Each row is a point on a landscape with many peaks, with its height.
A climber steps from a point to the highest of its 2 nearest points, and stops where none of them is higher. Distance is the straight distance between rows; heights are no part of it.
<1357> (h 315): 9  9  17  -2  27  -7  5  17  12  -10  -12  -1  6  12  18  9  -18  -11  6  10  -7  16  6  7  14  18  -4  -5  1  7
<887> (h 324): 16  -10  -6  7  -6  7  2  -25  7  2  -12  2  -17  -8  2  -11  10  7  8  18  -5  -6  29  6  -5  -2  -18  16  -10  5
<1125> (h 243): -6  -10  -9  6  -12  8  17  1  -8  1  7  10  -24  -23  -12  -9  10  -20  -3  9  -11  1  14  -4  6  -17  0  0  9  14
<1014> (h 752): 2  -3  25  -5  -5  -16  -11  5  -24  8  16  2  5  15  2  -19  3  -5  -8  7  5  3  -4  -7  1  -4  -22  2  1  -15
<1352> (h 638): -12  5  -5  2  -22  -3  -5  9  -14  -21  22  -11  3  1  -14  11  -9  2  -10  -9  -5  -2  -15  -11  -7  -1  14  1  -3  3
<1804> (h 421): 18  -12  -16  -5  -5  -3  3  -18  -13  2  -11  9  13  -13  4  6  12  -6  -2  12  -7  4  15  16  -10  2  21  23  6  10
<779> (h 644): -5  3  11  -19  -21  6  3  10  0  -15  8  -18  11  4  -13  -9  -15  -9  5  -10  15  4  -11  -12  -11  -2  -8  -8  -6  0
<566> (h 698): -7  22  -30  0  -4  8  -13  7  -28  5  12  -8  6  18  -5  5  -10  0  8  -7  18  -3  -6  -11  -12  7  -13  -16  -3  -4
<639> (h 311): 5  7  8  -15  -14  21  -18  -1  11  14  14  21  7  -1  -14  3  -7  7  -7  -1  -4  -2  -5  4  -8  -5  1  0  -10  0
<346> (h 445): 15  -11  -12  -17  4  0  22  -17  -18  1  -4  11  14  1  8  11  6  -15  6  25  6  6  3  13  -9  -4  20  14  15  8
<1386> (h 443): -1  -9  -5  11  5  13  5  -18  -8  3  -10  13  -24  -7  -18  -13  12  9  3  7  -2  -7  8  5  0  -1  1  -6  1  -12
<1185> (h 254): 13  -22  14  6  -10  2  0  9  -5  11  -13  12  -16  1  25  -2  11  -18  -1  -7  -6  -1  11  0  5  -14  2  2  18  8
<793> (h 687): -18  0  -12  15  -19  -1  1  6  -22  -18  18  0  -8  -17  -9  16  -13  7  -11  -15  -6  -8  -24  2  -10  -2  5  -3  0  -8
<187> (h 647): -9  -2  9  -4  -5  22  -1  9  15  -18  6  -2  4  0  7  14  -16  15  15  -4  3  -3  8  11  -9  2  22  8  -9  0
<1465> (h 798): -2  -8  6  -9  17  -27  -7  6  -16  3  13  4  -2  9  6  -26  5  -15  -3  4  3  -4  -3  -8  7  -1  -22  -2  1  -15
<460> (h 703): -2  4  27  -5  0  -6  -9  3  -18  1  21  -3  -1  26  -4  -16  0  -7  -2  7  -11  18  -15  5  12  -7  -18  -12  -1  -19
<1847> (h 390): -4  8  -18  7  10  -2  -6  0  13  -9  10  -13  -8  -13  18  6  -13  -2  18  -11  3  -11  -9  9  -5  4  15  8  17  1
<1642> (h 589): -1  9  1  -7  -1  -6  -12  2  5  -2  4  -12  -1  9  -10  -9  0  5  -2  -13  -25  1  8  0  -2  12  16  13  -16  0
<1846> (h 555): -5  -10  18  -1  14  -6  -1  -7  4  -1  2  9  8  19  2  -17  18  15  0  3  -2  6  0  -14  -8  6  -7  1  -19  -14
<883> (h 570): -21  7  -8  15  -16  5  4  12  0  -8  16  -6  -11  11  -10  13  -4  -7  0  -9  15  -10  -9  -4  8  -7  -11  -8  7  -8
<1849> (h 365): 16  -11  14  -14  7  -19  -4  -15  -1  -2  9  8  -16  -18  4  4  18  -17  -1  -11  2  0  31  12  -11  -4  -23  -5  6  -1
<524> (h 583): 3  9  -18  14  -23  -3  -12  8  -15  -9  26  -13  1  12  -1  4  -12  2  -9  9  -2  5  -20  -7  2  -7  -3  6  -11  -2
<633> (h 587): -1  7  5  -14  -12  5  14  13  -18  -10  -1  -4  12  11  -8  5  -9  0  1  -4  31  0  -6  -17  -1  -4  -16  -16  4  0
<240> (h 313): -1  5  0  -14  -15  6  11  5  -22  11  -10  -3  8  -12  -24  0  -1  9  -18  -5  -1  6  -2  11  -11  -3  6  -2  -2  1
<222> (h 646): 8  -1  8  6  7  -15  -2  1  -4  8  -19  -3  -3  4  5  -6  17  -1  -7  -8  -7  8  15  18  0  4  5  0  7  -9
<1128> (h 270): 20  -13  1  -14  -16  -12  -1  20  -2  3  3  -13  20  2  -3  -8  -1  5  -10  14  8  -13  17  -8  3  -5  -6  0  -13  -4
<322> (h 292): 19  -14  10  -8  -14  3  8  -5  -13  5  -15  -4  -4  -8  -1  -1  -4  -3  -7  -8  -3  -3  -11  19  0  -10  -2  3  25  -3
<1398> (h 765): -9  15  -25  -2  16  -10  -7  6  -2  13  12  -6  -6  14  -7  -14  -1  -4  -8  1  -6  -7  -3  -21  4  -2  -1  21  -4  4
<589> (h 619): -19  18  -20  3  -14  5  -1  7  -21  -5  19  -15  -9  13  -9  8  -10  -1  1  -2  17  -18  -8  -8  -9  1  -3  -10  4  -18
<558> (h 373): 6  -7  -14  17  -8  15  7  -20  2  -9  -7  3  -5  -13  1  -7  -14  0  15  14  -4  -1  15  8  -8  6  5  17  -7  24
<1733> (h 715): -1  3  -2  3  6  -6  16  13  -19  14  -2  -14  0  4  1  3  6  7  -17  1  11  0  -1  -13  9  -7  -16  6  -15  -3
<1533> (h 474): -9  19  -10  4  4  2  -16  -2  8  -6  20  -16  -12  -14  -2  13  1  -4  3  -12  2  -11  -14  -5  13  -1  12  -12  -1  -1
<1383> (h 563): -22  -4  -26  0  28  3  -4  18  10  -8  23  -10  1  1  1  -20  7  7  6  10  6  -2  8  -15  -2  -12  4  -1  -9  -3
<347> (h 206): 7  -17  -2  13  6  -1  3  -11  5  -21  -18  14  -9  -14  -2  7  8  14  2  -5  7  -2  10  -5  10  -3  8  21  6  20
<296> (h 402): -19  6  -9  16  -3  2  -11  1  16  12  -1  -6  -1  -8  2  -2  -12  16  -4  -7  10  -12  -16  0  13  -4  -23  -3  10  -6
<1720> (h 192): -1  -8  -4  17  6  11  9  -17  -10  -21  -28  12  -5  -6  -1  6  7  14  11  1  -4  14  4  5  5  5  11  21  8  20
<1551> (h 420): -13  1  -11  2  -2  5  -2  7  6  -6  -7  3  26  -19  -9  15  -3  18  -6  1  -3  -4  -22  4  3  -2  13  -1  2  7
<1663> (h 734): -6  -11  5  8  -16  7  7  -7  -18  6  -14  10  5  -1  -6  5  6  13  -3  -8  -16  2  7  11  -15  12  17  12  7  4
<1016> (h 552): -6  1  -1  -1  6  -14  -11  8  -14  -7  6  -12  1  13  -11  -5  -7  2  -4  -13  -27  -7  7  14  3  13  13  12  8  -4
<175> (h 495): -8  6  6  0  14  3  8  -5  12  6  -14  -5  -30  2  4  0  -3  8  13  3  -2  -2  15  20  16  9  0  -4  -14  -13
<1311> (h 682): -3  5  4  1  21  -3  -3  11  12  7  16  -3  11  7  -3  -21  5  -3  2  13  -16  8  -4  1  17  -16  -8  -8  -9  -1
<1522> (h 486): -14  14  -18  12  0  9  7  23  -5  -1  7  3  -1  -6  -8  -5  -22  -12  -9  2  22  7  -1  -7  -14  -8  -4  -17  -2  5
<815> (h 439): -6  3  0  21  -5  3  13  -6  12  1  -6  11  -12  -3  9  -2  -9  -8  12  -11  5  3  -5  -2  -9  11  -2  0  19  2
<262> (h 576): 14  -1  22  -7  -1  -14  -2  -17  -12  -6  -9  1  -7  0  21  1  -5  -8  3  2  25  4  0  29  -5  9  -9  -11  4  -21
<977> (h 248): 1  -14  2  6  -10  -3  18  5  -9  5  3  10  -20  -7  6  -12  18  -13  5  3  -4  -3  10  -7  11  -13  2  -3  14  1
<1709> (h 440): -12  -4  19  -1  6  1  6  5  10  -11  -2  15  0  12  -5  14  1  8  0  -18  11  0  -14  -6  2  0  7  -2  4  0
<622> (h 548): 8  -1  3  -5  10  -6  -12  -4  -13  -18  30  -3  24  5  -10  5  14  -3  2  -7  -2  8  -3  -19  8  -4  -2  -18  -13  1
<46> (h 527): -4  -11  21  -4  7  -5  5  6  -8  1  15  12  13  27  2  -2  17  4  -4  3  -6  -6  18  -17  -3  1  -9  2  -8  -6
<228> (h 461): -17  -9  -2  -3  1  13  17  4  11  -11  -29  3  12  -15  -11  17  -1  11  5  5  -4  6  -26  9  8  -7  4  -2  9  8
<474> (h 470): 9  -6  -1  -15  5  2  14  -6  -9  -7  2  15  5  4  5  16  -4  -15  15  11  -3  -9  -8  5  -10  4  25  5  6  -6
<1037> (h 180): -9  -5  -13  31  1  6  5  -16  -9  -9  -17  2  2  -5  -11  0  4  13  8  -5  -18  8  -6  11  4  8  19  12  12  12
<661> (h 279): 2  -3  9  -6  -8  1  6  -12  -5  2  -21  -11  -8  -2  0  -6  -7  -12  3  -13  -6  0  -10  20  -4  1  -15  9  39  2
<1051> (h 773): -3  3  -12  2  3  19  -5  9  23  -8  7  7  1  -7  4  7  -18  3  10  0  16  -3  12  9  -14  2  14  0  -2  -6
<381> (h 658): -19  11  0  3  -1  6  15  9  1  14  -10  -12  -5  9  -6  1  1  8  -7  -5  22  3  -17  -13  3  -7  -15  1  -13  -1
<1413> (h 283): 11  1  6  -8  -3  -14  -2  13  -3  -4  -4  -15  29  3  -9  -6  -5  12  -6  -2  10  2  2  -9  2  4  -1  -1  -13  -5
<804> (h 234): -10  -13  -25  10  -1  -1  6  -2  -2  -12  -5  20  -14  -25  -17  5  17  -15  -7  5  -1  1  22  -1  5  -7  6  3  16  26
<1011> (h 611): -23  -2  -9  1  -5  13  5  18  -4  -18  10  -3  -2  2  -8  17  -5  11  6  -4  15  -15  -10  2  6  -22  6  -7  0  -9
<255> (h 625): -7  0  0  11  4  -5  -5  20  -13  -15  13  -10  1  10  -13  12  0  5  -8  -12  0  -6  8  8  14  0  3  -16  1  -7
<823> (h 301): 15  -6  6  -11  -24  -6  7  4  -21  17  -9  -13  4  -18  -5  -4  6  -1  -17  -3  -5  -1  -2  9  -10  -12  1  -6  5  -4
<1313> (h 376): -6  4  10  6  10  15  -6  -22  11  0  -13  9  -10  2  3  -7  0  6  12  -4  0  12  10  29  -1  1  2  9  2  1
<781> (h 262): 2  -2  6  -5  5  5  4  -17  13  -11  -23  -20  -12  -1  -1  -9  -20  -10  15  -9  -9  3  -19  26  -5  4  -17  3  24  2
<488> (h 691): -10  0  -30  2  6  -3  0  -4  -8  11  13  -11  -9  -1  -4  -15  -5  5  -7  4  -13  -5  -1  -11  -9  0  6  13  -12  -6
<1670> (h 171): -13  -2  -10  17  2  -5  7  7  4  -4  -15  -1  2  -16  -10  -1  -1  3  -5  -7  -11  7  -3  -3  -3  6  16  8  4  19
<1204> (h 523): 13  1  24  -13  7  -4  14  10  -5  10  2  6  2  8  7  1  -11  -17  4  2  1  -1  -10  -13  -6  0  -1  -16  9  -3
<937> (h 380): 0  -5  3  -1  12  -13  -10  -3  4  -4  10  14  -13  -16  -2  -12  1  -10  1  -1  -5  -4  24  15  -13  -3  -29  -8  1  -7
<72> (h 414): -18  5  10  -2  -6  10  1  12  0  -5  6  15  15  12  -5  -4  1  -1  -2  -8  15  2  -16  -13  -9  -9  6  5  9  2
<169> (h 547): 10  3  22  -18  3  -4  11  16  -19  1  -10  -8  4  1  0  -4  -6  -6  -2  -9  20  -3  -2  -20  -4  -4  -3  -16  5  1
<1625> (h 609): -4  7  14  3  8  -15  -9  -13  -4  5  -9  -4  4  8  1  -7  20  9  -7  -13  -1  9  0  6  -1  19  10  0  -3  -18
<727> (h 449): -17  3  -2  7  -3  10  -2  0  29  0  -18  -8  1  6  3  10  -4  11  1  -17  6  -9  -17  11  14  -5  -16  6  24  -1
<884> (h 522): -5  17  16  -9  14  4  -2  -2  5  6  -7  4  -27  16  21  16  -1  -4  17  6  1  -7  7  13  19  14  -6  -16  -10  -12
<750> (h 641): 6  -7  18  -11  15  -3  8  5  3  10  -10  1  13  17  -3  -12  4  3  -5  0  -25  14  -6  -6  -2  4  13  4  -4  4
<776> (h 286): 5  3  21  -2  16  -6  8  5  10  -1  -15  -3  -4  -4  14  0  -17  -11  10  5  -2  18  -10  12  1  12  -9  -2  2  -5
<531> (h 399): 26  -5  -16  -3  -7  3  3  -22  -2  5  -11  -6  -4  -11  3  -3  -4  -4  2  8  -10  1  10  10  -3  2  10  28  0  14
<812> (h 293): 3  2  19  -12  -22  19  6  0  1  19  -2  16  -2  -3  1  8  2  8  -4  -4  1  -4  2  1  -11  -1  1  1  2  2
<1584> (h 681): -5  17  7  -8  -4  23  -2  -14  21  9  10  -4  -14  -4  2  0  -9  -19  19  -2  -6  7  -9  7  -6  2  10  3  -1  3
<525> (h 500): -13  -15  9  1  5  -4  -1  10  -3  -8  17  13  14  19  -8  3  -1  11  -5  0  -11  -8  24  0  -6  -5  0  1  -8  -2
<720> (h 417): -16  -1  -12  17  -7  6  -4  -3  16  -13  2  -5  -8  -7  4  -2  -10  0  15  -7  8  1  -14  0  -7  7  10  7  14  2
<35> (h 667): -1  1  -6  10  9  -9  -2  7  -13  8  8  -3  -1  8  1  -2  -2  21  -15  -2  0  -7  1  -4  15  -2  -16  7  -29  -8
<846> (h 754): 4  12  10  -9  -18  12  -3  3  8  7  13  -2  -4  -3  -1  -6  -7  -20  4  1  1  6  -2  -5  -14  6  8  6  6  1
<1504> (h 543): -11  21  -20  -5  -10  15  -11  20  4  -4  10  -10  -4  6  -9  -1  -26  -12  -1  -1  26  -2  2  -13  -15  -8  -4  -19  3  2
<150> (h 616): -1  25  -11  -10  -15  10  -14  10  -19  1  8  -17  1  13  -11  -3  -15  -6  5  -1  25  0  0  -20  -19  0  -3  -16  -3  1
<939> (h 694): 1  1  9  -7  -12  3  -6  8  10  -13  15  -3  4  -2  -5  -10  -15  -16  7  -9  8  2  -8  -3  -12  -1  8  1  -9  -8
<1649> (h 416): -3  -2  -6  13  10  15  -3  -14  6  9  -17  3  -6  -8  -12  -22  6  10  5  1  6  6  3  14  0  -4  -2  -2  -12  -8
<179> (h 608): -11  3  -2  -5  8  -1  24  9  11  13  -14  -4  3  1  -4  -5  1  17  3  6  13  -9  -11  -21  7  -7  -3  7  -11  0
<1049> (h 349): 19  -12  2  15  3  17  11  -19  3  -7  -11  1  -6  -16  4  -3  -12  5  13  23  -10  -7  23  1  0  0  -14  15  -13  16
<1754> (h 683): -20  2  -18  1  30  -5  -14  1  7  6  24  -1  -6  5  -3  -25  9  -14  -5  10  -3  8  1  -11  -5  -14  -23  8  -7  -4
<1647> (h 599): 9  -11  16  -10  18  -16  18  -2  3  2  0  5  10  19  2  -6  10  -7  6  13  -31  10  10  -18  -8  7  0  -2  -8  -1
<1588> (h 511): -16  -2  -10  3  14  13  -7  13  3  -6  25  2  -4  -1  -2  -10  -8  9  2  0  6  6  -7  -3  4  -21  -3  -1  -10  2
<1260> (h 538): 18  -9  10  5  -2  -5  -3  -24  -18  -3  -14  1  -18  -10  25  3  5  2  1  0  34  2  10  14  1  -2  -8  3  7  -4
<257> (h 300): 5  -2  1  -5  0  -1  8  18  0  -7  -9  -2  21  2  -8  7  -1  7  -2  2  -2  -1  13  -3  -2  6  11  -2  -7  11
<1289> (h 532): 2  -8  2  12  -26  10  -1  -18  -6  -2  -9  25  1  -16  0  23  19  1  1  -4  15  6  -9  4  -3  1  7  8  9  11
<258> (h 764): 0  12  -7  4  -15  -9  4  5  -10  20  1  -17  0  3  3  0  1  11  -10  9  12  -12  -6  -20  7  11  -9  2  -13  -7
<1053> (h 227): 25  -1  -2  -15  -4  -6  4  2  4  10  -20  -11  -6  6  20  4  8  -8  -3  17  0  -2  20  16  12  0  1  -1  1  -8
<1568> (h 131): 10  5  -12  8  -23  -6  -2  5  11  1  -9  -1  -1  -30  -10  -1  -8  -6  -23  -3  12  4  -13  -9  -5  -7  5  -8  5  10
<396> (h 581): -5  8  1  2  1  -11  -20  13  -23  -8  18  -22  -1  15  -14  -4  -6  -2  2  -10  -14  -3  1  9  9  6  4  -9  4  -13
<1257> (h 398): 4  -1  -2  -8  2  4  -8  -2  5  3  16  11  -15  -9  -1  -5  -9  -12  10  4  -6  -10  18  19  -4  -6  -10  -15  3  -12
<1392> (h 472): -20  10  -7  4  -3  18  7  21  1  0  18  12  -2  -8  -5  -7  -17  -3  -5  -1  13  5  -15  -11  -6  -24  -6  -2  -7  11
<1033> (h 557): -11  -16  10  10  -25  5  3  -9  -3  1  -12  22  12  -17  5  11  10  13  -8  4  9  2  -23  -2  1  -3  -4  7  18  9
<1753> (h 620): 4  15  14  -8  4  -12  -14  -10  -15  -8  -4  2  -3  5  17  4  -15  -6  10  -4  13  -2  4  20  -12  24  1  -2  -3  -18
<1656> (h 519): 0  2  8  0  13  -9  -2  14  -14  -22  23  7  10  14  -8  5  3  -8  2  -7  -7  11  -2  -19  13  -3  8  -17  -2  8
<1644> (h 63): 7  8  2  -9  4  -11  -14  -7  -1  2  -4  -9  2  28  5  15  13  -11  11  14  -13  5  -2  6  25  12  10  -9  7  -17
<619> (h 333): 5  10  -20  4  -12  1  3  6  -12  16  -3  -2  10  -12  -14  1  -9  8  -22  11  5  -2  0  2  -11  -2  -2  -5  -13  -5
<722> (h 120): 18  13  -8  0  -9  -9  -10  12  19  -5  3  2  2  -16  -5  -3  -17  -15  -19  -6  19  3  7  -5  -7  -4  6  -3  9  14
<1681> (h 537): -4  9  -20  9  -13  -1  -24  2  1  -5  37  -23  -8  -11  5  1  -10  9  -13  3  -2  -1  -28  -7  4  -13  -5  -8  -9  -10
<679> (h 308): 18  -17  0  8  -3  -14  4  -18  -8  12  -11  -5  -14  -5  7  -12  9  6  2  9  -17  -16  23  2  2  0  -16  17  0  0
<1232> (h 650): 7  -31  4  11  6  -4  12  -1  -6  13  -28  7  3  9  13  8  6  8  -6  10  -28  16  -5  -3  6  2  9  -2  14  5
<1654> (h 702): -17  1  5  18  4  14  -1  24  3  -25  8  0  1  4  -1  14  -6  8  9  -9  6  -6  4  13  16  -5  12  -8  7  -9
<1275> (h 468): -20  -13  0  3  6  8  -8  13  10  -21  23  16  5  6  0  -5  -5  5  5  5  -14  -2  13  -11  -13  -5  14  5  -9  2
<782> (h 442): 5  19  -15  -4  10  9  -19  6  0  -9  11  -25  4  -11  -7  15  1  -7  7  -13  2  -5  -5  8  12  8  18  -20  4  -2
<1224> (h 273): 17  -8  18  -9  -2  3  13  -19  -11  14  -7  7  -11  9  29  4  6  -5  5  4  6  6  16  7  -16  2  -2  5  -4  -4
<1807> (h 761): -15  -3  -3  -1  27  -1  1  -6  16  6  13  5  -4  -4  -6  -23  13  -9  10  4  -15  8  -7  -4  7  -8  -11  3  -5  1
<1519> (h 610): 5  21  13  -18  7  9  -8  -14  15  0  3  -10  -13  4  15  10  0  -20  20  8  -2  8  -17  9  11  -2  -1  -5  0  -7
<1788> (h 504): -7  11  -18  14  -7  2  -21  -8  3  -3  34  -8  -16  -10  0  6  0  14  -13  -12  -5  -1  -14  -5  11  -6  11  -11  -7  -3
<1124> (h 282): 21  -1  23  -16  -22  12  4  -4  -10  12  3  7  -3  4  18  5  8  -11  -4  -2  1  -1  9  4  -11  -1  8  3  -3  -4
<954> (h 645): -4  -2  17  -5  6  5  -7  9  -1  3  18  -9  15  18  -5  -13  -8  1  7  7  -23  20  -17  3  4  -11  -13  -13  -12  -11
<1452> (h 499): 8  -6  14  15  -3  8  -4  -15  -1  0  -23  11  -19  3  13  3  3  1  7  -7  22  -1  6  15  4  -2  -7  9  21  1
<163> (h 612): 12  -19  16  16  -9  2  11  -15  -3  8  -12  19  10  -6  4  4  14  9  -2  6  -19  15  -8  -2  8  0  -4  2  13  9
<621> (h 569): 4  4  7  -10  18  -6  11  -1  1  10  7  5  14  17  0  7  14  -5  -1  2  -27  10  8  -21  0  9  0  -23  -9  5
<447> (h 577): -1  2  5  -8  -15  16  -4  -10  19  -14  -4  -3  10  0  -4  14  -4  4  8  -1  12  9  -5  14  -12  0  21  11  -12  2
<1394> (h 162): -3  9  -9  12  8  -11  5  6  9  -4  -18  -24  1  -9  -8  -6  -1  -5  -1  -15  -1  4  -8  10  2  9  12  8  12  4
<1015> (h 75): 5  -7  -13  0  -5  -2  10  3  -6  17  -4  10  6  -11  8  14  26  -3  -11  9  -3  -6  11  -13  0  -2  3  -7  -1  3
<56> (h 713): -3  10  -2  -3  -2  -14  -14  9  4  11  5  -12  1  -3  6  -7  -8  4  -7  3  3  -13  4  -4  -3  12  -9  2  -9  -11
<414> (h 859): -3  4  -9  -5  17  -24  6  -2  -18  8  13  -6  -7  14  -2  -13  8  -6  -7  -2  -11  -4  -5  -9  7  -2  -9  5  -1  0
<20> (h 560): 0  23  17  -18  17  2  -5  -10  9  3  -7  4  -17  6  19  5  3  -19  11  8  4  7  4  9  10  11  -4  0  -11  8
<695> (h 353): 26  -5  13  -23  2  -9  -7  -11  -10  0  6  4  -7  -8  13  0  1  -23  -2  1  1  0  21  16  -1  -1  -10  -4  2  2
<78> (h 383): -2  2  4  0  3  18  -10  6  15  9  4  9  24  2  -11  -7  6  -3  1  3  12  8  -18  -5  -4  -10  5  -6  1  2
<1296> (h 800): -17  3  -3  8  -20  5  6  -16  0  8  -9  5  -8  -2  -10  4  -7  11  -4  -13  -17  -6  -11  -3  -21  9  7  14  4  5
<31> (h 259): 17  -7  -1  -21  -9  -14  -10  8  1  -1  6  -15  15  0  -8  1  7  -6  -5  12  0  -18  32  -1  1  -2  -24  -4  -5  -2
<317> (h 419): 4  -2  3  8  5  13  -1  -15  0  6  7  20  -19  -4  -4  1  6  -7  7  -2  5  -1  9  15  7  -7  -7  -13  4  -16
<1595> (h 374): -14  -1  -15  18  -10  9  3  6  10  16  -4  4  1  -10  -1  0  -23  20  -8  -1  3  -8  -7  9  -2  -6  -16  -12  1  0
<484> (h 604): 5  -18  -18  2  8  -15  1  -12  7  -22  25  7  3  -21  -8  -2  10  8  -1  3  -6  -4  -7  -20  -3  -4  -2  4  -17  2
<332> (h 507): -15  -3  2  -7  3  13  19  1  31  -9  -23  3  9  5  -3  11  -4  8  6  -9  1  -7  -23  4  6  -8  -3  0  11  4
<1072> (h 561): 4  -4  5  -5  2  8  21  3  15  9  -25  1  3  2  9  8  -4  10  4  3  11  -7  -16  -1  7  3  -6  0  7  1
<560> (h 582): -7  -2  20  1  13  -17  -8  -3  -7  0  -6  -1  -3  17  6  -2  13  15  -10  -2  3  6  1  -8  3  15  -11  -12  -14  -21
<944> (h 740): -32  0  -7  15  -18  -1  5  -8  -16  -5  7  1  -9  -5  -6  14  -3  11  -6  -14  -18  -3  -11  1  -11  11  5  2  -3  4
<618> (h 141): 14  14  -14  5  -14  5  6  -8  20  -3  -16  -4  -3  -26  -4  9  -5  -2  -3  -9  7  5  -5  5  -1  7  7  5  -1  12
<578> (h 109): 10  14  -5  -11  -15  -7  -6  16  -1  8  -7  2  6  -1  -6  1  -7  -4  -20  -7  11  -9  7  -18  -5  5  8  4  3  16
<259> (h 627): -1  -4  1  -1  -3  -7  1  -1  -10  3  15  -8  5  9  -1  -3  -2  19  -4  0  -26  -11  2  -3  5  8  0  8  -20  -7
<628> (h 247): 4  -3  3  -19  2  -12  -5  13  -7  10  11  -11  4  17  -2  -9  11  -15  -2  16  -6  -10  25  5  15  -12  -25  -4  3  -4
<480> (h 618): -13  7  -20  -6  27  -7  -20  16  12  -1  14  -3  3  -4  -1  -25  6  -8  6  16  7  -4  -3  -16  4  -2  -15  -1  -5  -5
<1127> (h 434): 5  -11  12  8  22  -14  0  -18  10  -7  -14  16  1  9  16  3  9  7  6  -1  -4  4  12  5  8  10  -7  13  -2  7
<662> (h 80): 3  1  -8  -2  -4  -4  2  0  15  15  5  8  6  -7  -1  -5  13  -8  -7  13  -3  -7  11  -11  3  1  3  10  -4  5
<952> (h 397): -2  -3  9  5  17  0  -12  -30  13  -9  -11  14  -8  3  14  -11  0  14  12  -4  1  9  12  13  -1  9  -10  18  -10  9
<1035> (h 57): 8  20  6  -10  -10  -4  -20  1  -3  -6  2  -13  4  23  0  14  1  -8  20  5  -2  -4  -5  0  30  12  -4  -25  10  -5
<1427> (h 92): -8  14  -19  3  6  1  -1  11  7  10  9  -1  9  7  -4  2  -1  -1  -2  5  12  -6  6  -29  -3  6  1  -5  -22  4
<75> (h 152): 10  11  -10  8  2  -5  9  -10  19  7  -20  -19  1  -14  -1  8  7  7  -3  -5  4  4  -1  17  7  9  14  11  -5  1
<1797> (h 464): -4  -7  14  -1  12  -5  1  -7  5  -12  -3  21  -4  18  5  9  5  11  1  -10  0  -2  11  -3  6  1  9  8  -1  3
<1378> (h 688): 9  -15  8  6  -6  -9  12  -6  -15  13  -19  0  -1  9  14  -4  22  1  -6  -5  -20  12  11  10  -11  11  14  14  7  0
<666> (h 575): 9  -19  -1  -1  -1  -14  -6  -4  -2  -18  27  -1  12  -6  -11  1  21  0  0  3  -8  5  -11  -8  12  -12  -2  -8  -19  -9
<774> (h 351): -9  10  -17  16  -14  -1  12  4  -5  20  -5  -9  11  -17  -5  6  -11  10  -18  1  3  -7  -11  8  -7  2  -15  -10  3  -7
<1762> (h 404): 6  5  -7  -8  14  2  -19  -2  8  -15  15  -19  -3  -7  11  12  -16  -7  16  -4  -10  -6  -2  19  7  3  18  -5  7  -2
<1571> (h 496): 8  -5  14  -15  10  8  10  -7  -3  -1  9  9  1  -2  6  1  -20  -15  17  3  1  -7  -14  0  -18  10  5  1  11  -1
<752> (h 508): 5  -6  3  -2  -21  5  8  -15  2  -4  -25  7  -1  -7  6  6  22  4  0  -8  22  6  -17  2  -2  -1  15  17  6  9
<134> (h 348): -8  -8  -10  8  3  -7  -9  7  11  3  -6  -6  17  3  -8  -15  -9  28  -15  1  9  4  0  -5  -4  -6  -4  15  -17  1
<965> (h 666): 5  14  2  -10  -4  -14  -14  -12  -3  0  0  -7  -2  -3  13  -2  -7  0  2  -6  -1  -14  1  7  -10  28  1  7  -9  -12
<725> (h 536): -2  2  11  -3  19  10  8  8  -4  -5  10  17  10  11  -8  15  6  -6  -1  -4  -15  9  8  -8  8  4  7  -27  -5  3
<127> (h 319): 1  -2  1  5  0  6  7  13  16  5  -11  -4  5  -3  -8  -6  -7  18  -5  2  2  -1  11  4  -11  2  10  8  -17  4
<139> (h 347): 11  11  6  -11  21  -10  3  15  9  -5  -15  -8  2  10  -1  7  -4  -18  11  4  -5  3  5  -5  19  11  2  -15  8  2
<653> (h 222): 3  -7  -24  14  0  0  1  -8  10  -24  -8  12  -11  -21  -19  -7  8  -4  -2  5  8  6  12  -8  -1  -4  7  14  4  16
<1300> (h 643): 3  -12  -21  3  6  -6  -4  -9  2  -1  17  -6  -12  -19  -3  -18  -3  0  -3  0  -10  -3  3  -15  -13  -10  -3  2  -6  2
<1262> (h 384): -6  -8  -16  6  5  13  -13  3  11  3  -5  -2  20  -4  -15  2  7  23  -10  -3  -1  2  -12  2  3  -10  11  6  -15  3
<131> (h 699): 5  -12  17  1  5  -5  17  11  -9  7  -21  1  10  12  4  6  -8  3  -12  -1  -17  8  -8  0  -1  0  8  -4  16  7
<1798> (h 471): -9  -11  7  11  21  0  10  -3  10  1  -18  9  -28  6  3  -10  8  5  13  10  3  4  15  9  11  1  -9  -10  -2  -11
<799> (h 267): 3  4  14  -6  6  6  11  -10  16  -5  -7  -10  4  -10  6  0  -23  -9  10  -12  -14  11  -20  12  -5  3  -6  0  13  6
<831> (h 85): 3  7  -23  2  -8  -8  -6  -6  15  18  5  6  7  -8  -2  -2  2  15  -11  7  0  -13  -2  -21  -9  6  7  1  -16  3
<1100> (h 584): 9  -15  7  12  -18  1  -4  -11  0  6  -5  24  18  -15  0  0  19  17  -4  6  -4  8  -14  -9  13  -4  -6  8  0  10
<1703> (h 237): 13  -12  5  -18  2  -9  -2  10  -3  15  -12  -8  -12  3  18  -1  12  -11  -5  13  -4  -13  28  7  12  -8  -17  -7  5  -5
<1029> (h 533): 8  4  7  -8  -18  1  7  -4  2  -4  -10  -2  6  -1  8  11  5  -2  9  0  13  4  0  3  -14  5  20  22  -1  10
<1673> (h 68): 10  -4  0  -2  8  -10  0  2  -11  9  -9  0  11  22  6  9  20  -6  -3  6  -1  -4  4  -8  16  6  6  -16  17  -13
<1096> (h 346): -4  13  -5  -3  -8  23  -23  -2  23  9  9  14  11  -4  -14  -9  -5  7  -13  1  8  7  -20  -7  -14  -15  3  -1  1  8
<1271> (h 465): -2  -1  10  14  -17  3  1  -11  2  -2  -16  9  -18  -8  6  1  -11  3  6  -14  16  -3  1  1  -3  5  -7  13  21  20
<375> (h 100): 9  17  -14  -1  -2  -3  -10  11  4  9  7  3  25  2  -7  0  4  -7  -15  6  11  -1  9  -28  -7  5  2  -8  -3  12
<358> (h 263): 16  -24  12  -3  2  3  9  -10  -7  11  -15  9  -12  9  38  0  5  -19  4  0  -9  7  14  7  -12  -9  0  3  6  7
<449> (h 375): 2  11  -6  -11  23  -10  -12  7  5  -10  7  -16  0  5  7  1  -6  -10  13  1  -10  -6  -5  4  18  5  8  -1  2  -4
<1768> (h 72): 9  -10  -2  0  -2  -10  11  11  -17  3  4  1  16  9  6  16  26  -5  -12  8  2  -9  13  -11  15  -5  -1  -17  7  -2

For each start below, name the point where the climber stops.
<662> -> <1797>
<782> -> <1296>
<1847> -> <258>
<531> -> <846>
<525> -> <1296>
<1720> -> <1797>

Call two points neighbours if one is among the 2 nearest of the other. Go from one point of each pair to the other, from neighbour to neighbour, staying as high as possible. Name the lowest point that can't be avoided.
<1654> / <414> -> <1392>
<258> / <1654> -> <1016>
<1807> / <1051> -> <752>
<1296> / <258> -> <1275>
<1797> / <1386> -> <1313>
<1807> / <414> -> <954>
<1807> / <131> -> <1656>
